A landscape with many valleys, sampled at points; each row gives a point and its height.
From any point a ball takes the steepest step (drop divided by distance) to one of its 3 nearest points. It stops when none of these is lower. Distance is the straight distance between rows; heights are no part of it.
J_819 (h 389): [108 169  87  73 132 122 120 124 159  96 160 140 129 142 110 134 156 115
 154  96 156 129 148 167]
J_470 (h 623): [158  90 173 150 165 178 130 131  70 165  54 138 165 141 119 105 131 174
  76 144  91 108 110 115]
J_697 (h 295): [104 130 138  97 123 158 130 117 137 124 111 125 164 146 133 102 152 122
 130 147 112 137 127 136]
J_946 (h 245): [126 115 140 147 158 143  98 135 101 128  83 139 123 112 134  90 148 137
 154 114 116 104 104 151]
J_700 (h 518): [116 156 138 120 181 101  95 158 115 108 107 157  89  97 135  95 130 133
 194  58 148  94 109 166]
J_342 (h 538): [ 89 161  83 137  71  89 146 130 143 115 175 121 121 145 131 146 117 114
 124 114 130 145 187 137]
J_860 (h 411): [124 130 143 120  91 143 162 133 121 131 105 112 126 100 123  87 170 153
 112 135 110 155 145 119]
J_802 (h 255): [116 150  97 125 142 117 108 115 132 118 131 135 129 136 115  93 142 112
 149 108 151 124 113 143]
J_498 (h 512): [153  90  98 138 137 115 117 107 141 138 190  87 146 161 156 173  95  84
  92 148 135 132 113 160]
J_14 (h 622): [156 107  84 146 157  30 101 114 157 137 198 115  94 118 124 205  85  99
 140 112  97 136 124 165]
J_837 (h 740): [119 159  73  77 155  77  98 136 170 101 207 127  88 150 129 143 133 135
 155  63 156 115 150 175]
J_783 (h 598): [114 131  69 165  89  73 117 137 127 110 185 133 103 129 136 148 119 131
 128 115 141 138 156 155]
J_505 (h 256): [151 126 171 120 225 158 109 154  97  90  61 142 146 148 142 130 128 135
 169 110 148  72  58 141]
J_99 (h 536): [169  90 127  86 232 117  91 125 183  88 104 124 164 151 134 190  97  69
 140 141 159  86  70 144]
J_921 (h 558): [130 110 121 207  94  68  95 136 105 149 137 150  93  85 137 111 134 129
 134 104  96 152 124 137]
J_158 (h 176): [129 126 135 125 156 190 106 109 110 129 101 131 174 158 119 114 127 143
  84 152 110 135  95 131]
J_98 (h 344): [142 152 119  78 155 156 110 120 151 104 161 126 150 168 114 158 142 114
 154 125 164 120 107 161]
J_109 (h 493): [103 149 127 142  70 100 153 113 142 139 164  86 129 160 133 170 101 106
  90 166 124 153 194 124]
J_899 (h 381): [120  91 161 157 155 136 139 134  93 155  92 145 123 107 116  90 168 178
 137 132 108 125 117 118]
J_391 (h 641): [122 140  92 102  95 111 133 131 155 116 186  92 152 166 143 179 105 125
 106 123 139 146 168 158]
J_510 (h 383): [172  72 158 132 193 137 109 165 115 108  76 135 125 124 149 119  98 128
 130 142 116  92  62 145]
J_606 (h 586): [102 123 131 163 117 102 112 132 107 123 117 152 112  91 122  90 158 150
 144  97 110 143 132 143]
J_914 (h 428): [169  78 112 146 178  86  86 161 158 113 140 131 126 108 156 174  87  83
 122 141 110  86  61 141]
J_81 (h 317): [132 145 112  99 185 127  99 119 136  93 155 127 129 160 117 132 138 105
 173 101 174 106 107 166]
J_694 (h 420): [160 120 124  71 182 191 101  89 152  99 118 134 181 175 106 161 136  88
 140 160 195 111 124 141]
J_240 (h 496): [184 100 156 108 212 130  88 121 166 107 106 134 178 132 147 163  82  98
 114 150 136 103  68 111]
J_301 (h 459): [138 125  80 181 129  60  86 137 124 122 166 141  94  87 127 127  97 114
 147 106 125 125 103 153]
J_166 (h 353): [162  82 105 171 147 114  87 133 130 127 131 130 121  95 134 138  68 114
 148 132 127 113  67 131]
J_850 (h 525): [137 104 106 213 122  71  85 147 103 118 121 164  80  81 139 101  91 150
 159  98 110 108 100 125]
J_999 (h 372): [132 106 144 158 155 110  68 163 113 109 102 159 106 112 127  91  90 129
 162 102 103  99  85 141]
J_392 (h 475): [105 122 174 144  81 149 177 151 102 123 108 144  76  76 113  75 162 178
 136 106 112 130 156  92]
J_506 (h 220): [ 91 160 115 141  31  67 183 119 137 168 153 123 101 124 117 163 143 133
 127 127 139 175 193  82]
J_799 (h 409): [130  87 146 163 120 140 129 120  96 167  88 120 116 106 124  83 161 152
  89 148  90 132 132 119]
J_775 (h 490): [134 118 166 161  67 168 170 141  91 150 101 128 118 102 106 104 153 159
  61 164 104 152 159  55]
J_273 (h 328): [ 99 144 137 124  64 123 177 109 131 151 126 113 122 102 125 119 155 145
 116 141 119 146 166  79]
J_648 (h 595): [ 93 186 147  83  56 166 180  98 146 153 150 118 138 120  96 132 159 136
 158 149 142 158 181 101]
J_203 (h 403): [136 108 178 156 228 164 122 185  90  78  48 165 126 153 162 134 118 141
 178  97 112  54  70 153]
J_691 (h 469): [ 91 159 103 127  81 100 145 121 144 127 146 135 130 113 127 127 144 118
 139 117 112 158 167 128]
J_424 (h 425): [135 115 128 183 162  76  93 187  98 108  89 164  77  93 148 100 112 128
 191  76 107  83 102 155]
J_330 (h 548): [ 94 185 133  67  69 151 186  82 162 148 124  95 155 153 103 156 142 131
 135 154 151 175 181 117]
J_582 (h 314): [111 137 163 155  15 104 165 130 117 162 134 143  90 102 135 123 159 133
  84 144 103 164 148  46]
J_907 (h 395): [151 142 147  92 191 168 103 101 127  90 106 149 158 141 103 131 122 111
 146 148 178 102 109 142]
J_952 (h 667): [131 143 108 151  69  60 134 115 125 111 207 105 106 153 153 194 103 117
 117 141 122 153 185 162]
J_79 (h 375): [168 124 119  83 184 110  94 126 179 105 158 128 150 154 119 187 126  95
 166 121 189  90  89 163]
J_161 (h 75): [143 134 136 106 100 185 160 112 121 174  86 112 179 147 126 117 113 118
  43 198  99 161 156  82]
J_133 (h 394): [148 124 139 109 195 138  92 142 144  92 118 146 135 123 121 146 116 102
 160 105 162  71  79 146]
J_194 (h 367): [131 137 179 108  97 195 189 151 102 147  90 115 133 111 103  90 151 187
  71 157 118 134 143  74]
J_956 (h 356): [122 164 128  61  95 184 177  92 137 132 107 106 177 182 132 145 123 110
  97 183 125 154 152 112]
J_117 (h 442): [140 115 124 126 186  94  78 169 132 104 100 149 105  99 140 117  90 116
 168  83 148  94  82 169]
J_452 (h 412): [151 110  95 154 145 100 103 133 143 131 167 129 119 118 128 151  94 102
 129 128 146 115 100 138]
J_204 (h 51): [138 115 140 125 123 177 158 115  95 148  86 123 176 133 105 102 143 155
  51 171 102 128 133  99]
J_653 (h 352): [143 111 159 130 183 151  91 112 111 104  99 143 146 129 106 111 114 108
 138 118 137 104  85 143]
J_422 (h 215): [121 102 120 143 124 171 122 114 103 136 107 124 165 141 131 112 144 125
  71 168 109 140 139 112]
J_965 (h 527): [132 155 218  95 163 198 198 135 116 111 101 134 120 153 129  96 170 192
 135 163 130 135 143 102]
J_263 (h 309): [111 129 169 152 192 147 129 135  70 138  68 153 120 139 123 100 153 165
 174 101 115 102  70 153]
J_294 (h 175): [112 119 187 130 149 176 178 146 104 125  93 141 110 129 105  87 189 156
 139 125 111 128 116 128]
J_969 (h 143): [134 121 177 127 206 177 127 128  86 112  62 145 141 171 121 129 156 155
 154 116 121  84 108 156]
J_953 (h 448): [173  95 149 110 220 134  94 152 132  98 116 136 171 124 148 138 104  79
 122 131 135  89  63 133]
J_530 (h 575): [142 118  96 107 141 112  93 115 154 135 187 103 134 160 123 183 108 111
 140 137 148 115 112 160]
J_566 (h 562): [158 130  77 154 143  52 101 133 131 136 187 132  87  83 146 165  89 126
 164 107 128 121 110 144]
J_82 (h 613): [115 151  85 114 166  81  87 131 141  95 159 157  88 111 134 102 139 114
 186  38 149 131 126 159]
J_644 (h 549): [ 90 149 139 129 108 114 171 149 125 123 125 156 101  92 121  77 177 137
 150  87 121 138 161 126]
J_444 (h 311): [148 102 156 160 170 128 109 158  96 121  66 136 130 113 137  98 108 155
 141 106 105  77  69 147]
J_115 (h 509): [159 108  84 147 158  66  98 134 173 141 180 116 121 119 131 197  72 108
 150 120 129 120  93 165]
J_812 (h 770): [134 148  70 113 153  92 115 118 167 108 201 108 108 160 137 136 120 115
 164  86 161 126 140 165]
J_94 (h 547): [117 178 175  81  87 192 173  98 133 147 124 109 134 124  98 104 154 159
 136 153 143 165 146  75]
J_948 (h 462): [150  98  98 153 114 141  94 113 137 137 147 110 147 145 142 145 102 118
  98 149 143 121 120 135]
J_770 (h 299): [137 105 129 138 140 123  88 119 106 146 123 137 135 124 133 119 111 117
 142 117 129 117  92 145]
J_985 (h 340): [161 114 136 129 169 153  82 137 121 132 119 140 138 134 133 123  92 112
 128 139 140  88  84 128]
J_191 (h 386): [116 113 126 137  76 129 149  99 124 130 143 117 151 140 139 138 122 117
  82 172 102 168 160 107]
J_828 (h 566): [112 121  94 169 136  87 100 155 115 129 118 159  72  82 128  85 147 129
 155  77 117 120 129 136]
J_359 (h 479): [ 87 175 121  76  79 126 178 129 180 118 149 112 135 150 129 143 124 124
 138 122 155 156 176 128]
J_269 (h 355): [129 134  78 141 143  98  85 129 137 121 158 126 117 126 124 132  97 117
 154 109 159 118 101 147]
J_476 (h 454): [111 112  96 139  99 116 119 120 141 127 148 112 136 136 141 119 136 128
 117 134 124 155 143 130]
J_451 (h 407): [ 92 146  96 144  30 113 164 107 149 146 160  91 139 160 141 188 109 112
 104 157 115 164 202 121]
J_522 (h 539): [ 84 188  94  88  64 105 158  94 166 150 158  99 108 149 121 170 134 134
 133 110 150 151 209 129]
J_637 (h 369): [128 144 150  75 148 194 147  98 138  96 107 130 187 172 119 121 145 115
 117 171 132 145 134 119]
J_937 (h 167): [117 139 147 109 170 142 105 124 107 114 108 152 141 126 116 107 173 121
 170  82 141 118 109 158]
J_572 (h 325): [116 147 142 113  67 155 176 101 118 178 107  98 152 137 127 121 137 133
  73 161 108 164 163  58]
J_118 (h 508): [ 85 181 114  84 104 123 171 136 158 121 138 121 127 106 128 115 177 127
 146  99 128 133 167 139]
J_48 (h 482): [137  82 184 142 173 207 170 144 100 161  83 138 124 139 113  85 182 186
  90 134 102 128 120  97]
J_594 (h 251): [136 136 110 104 118 188 128 107 130 124 128  94 184 179 148 157 107  92
  48 184 128 161 142 119]
J_324 (h 453): [114 173 169  49 100 205 180 103 151 159 108 100 161 144 107 142 136 138
 105 170 141 168 133  93]
J_247 (h 408): [148  86 167 170 201 163 124 178  77 144  52 146 114 132 146 115  84 147
 124 129  93  81  68 133]
J_528 (h 135): [ 83 161 114 127  55  78 170 140 149 128 140 156  92  96 128 124 157 140
 133 108 142 150 173  78]
J_289 (h 582): [123 118  94 117  91 112 147 123 154 132 175  79 143 168 141 150 110  94
  87 169 140 140 152 140]
J_993 (h 272): [104 155 141 132  25 119 171 116 131 161 159 137  96  98 128 131 131 132
 124 147 132 177 165  70]
J_223 (h 404): [110  96 178 145 102 175 173 155  90 131  98 123  87 101 104  78 164 174
 123 133 101 138 142  94]
J_527 (h 393): [100 146 117 109  75 140 170 119 145 141 134 113 147 122 126 145 132 122
 124 151 123 156 159 105]
J_579 (h 400): [186 105 137 118 165 173  82  96 131 139 124 117 187 161 128 145  77 107
  84 163 142 115  98 115]
J_733 (h 531): [104 142  86 143 105  85 120 125 142 119 170 150 103 111 136 114 151 125
 156  88 134 137 163 139]
J_311 (h 611): [151 124  95  99 181  52  99 128 189 125 194 119 105 134 135 192 114 105
 167  97 154 100 102 159]
J_211 (h 494): [110 145 173 132  74 196 184 129  94 134 112 134  95  89 106  65 149 190
 125 126 107 154 184  79]
J_705 (h 228): [138 127 131  98 136 195 125  98  98 133 103 125 179 146 130 116 151 135
  62 172 121 143 112 116]
J_615 (h 303): [149  96 148 143 163 144 101 139  96 125  81 128 134 130 132  98  95 135
 117 131 120  97 100 133]
J_232 (h 180): [108 149 130 110  35 147 182 104 158 181 131  79 153 153 121 151 118 114
 101 178 114 157 190 107]
J_274 (h 678): [138 142  88 127 137  85 120 114 139 132 233  83 124 142 131 181 123 115
 134 112 148 132 164 159]
J_968 (h 234): [112 122 107 174  60  62 146 154 123 147 153 155  94  90 147 115 154 134
 117 121 100 174 163  93]
J_276 (h 308): [117 109 127 169  70 102 122 103 120 142 120 142 127 115 144 109 135 128
  90 142  84 150 158  88]
J_732 (h 477): [116 131 161 165  61 108 156 150 102 135 109 128  86  78 126  82 165 159
 118 140 114 141 150  81]
J_855 (h 341): [134 100 123 164 112 129 101 127 104 144  95 130 149 109 138  96 120 137
 117 138 115 125 128 134]
J_599 (h 578): [149 126  85 156 152  62  91 166 162 118 156 140  66  91 136 145  88 104
 165  71 143 117 109 162]

Where does a ball stop that starts at each point below?
J_606 => J_294
J_324 => J_204
J_522 => J_528
J_648 => J_528
J_330 => J_528

Call two points neighbours if one is among the 3 nearest of the other. Go from one point of each pair to the other, from neighbour to neighbour, staying as low as possible. Name the highest point that can't be avoided.
J_528, J_158 => J_273
J_294, J_615 => J_899
J_232, J_158 => J_572
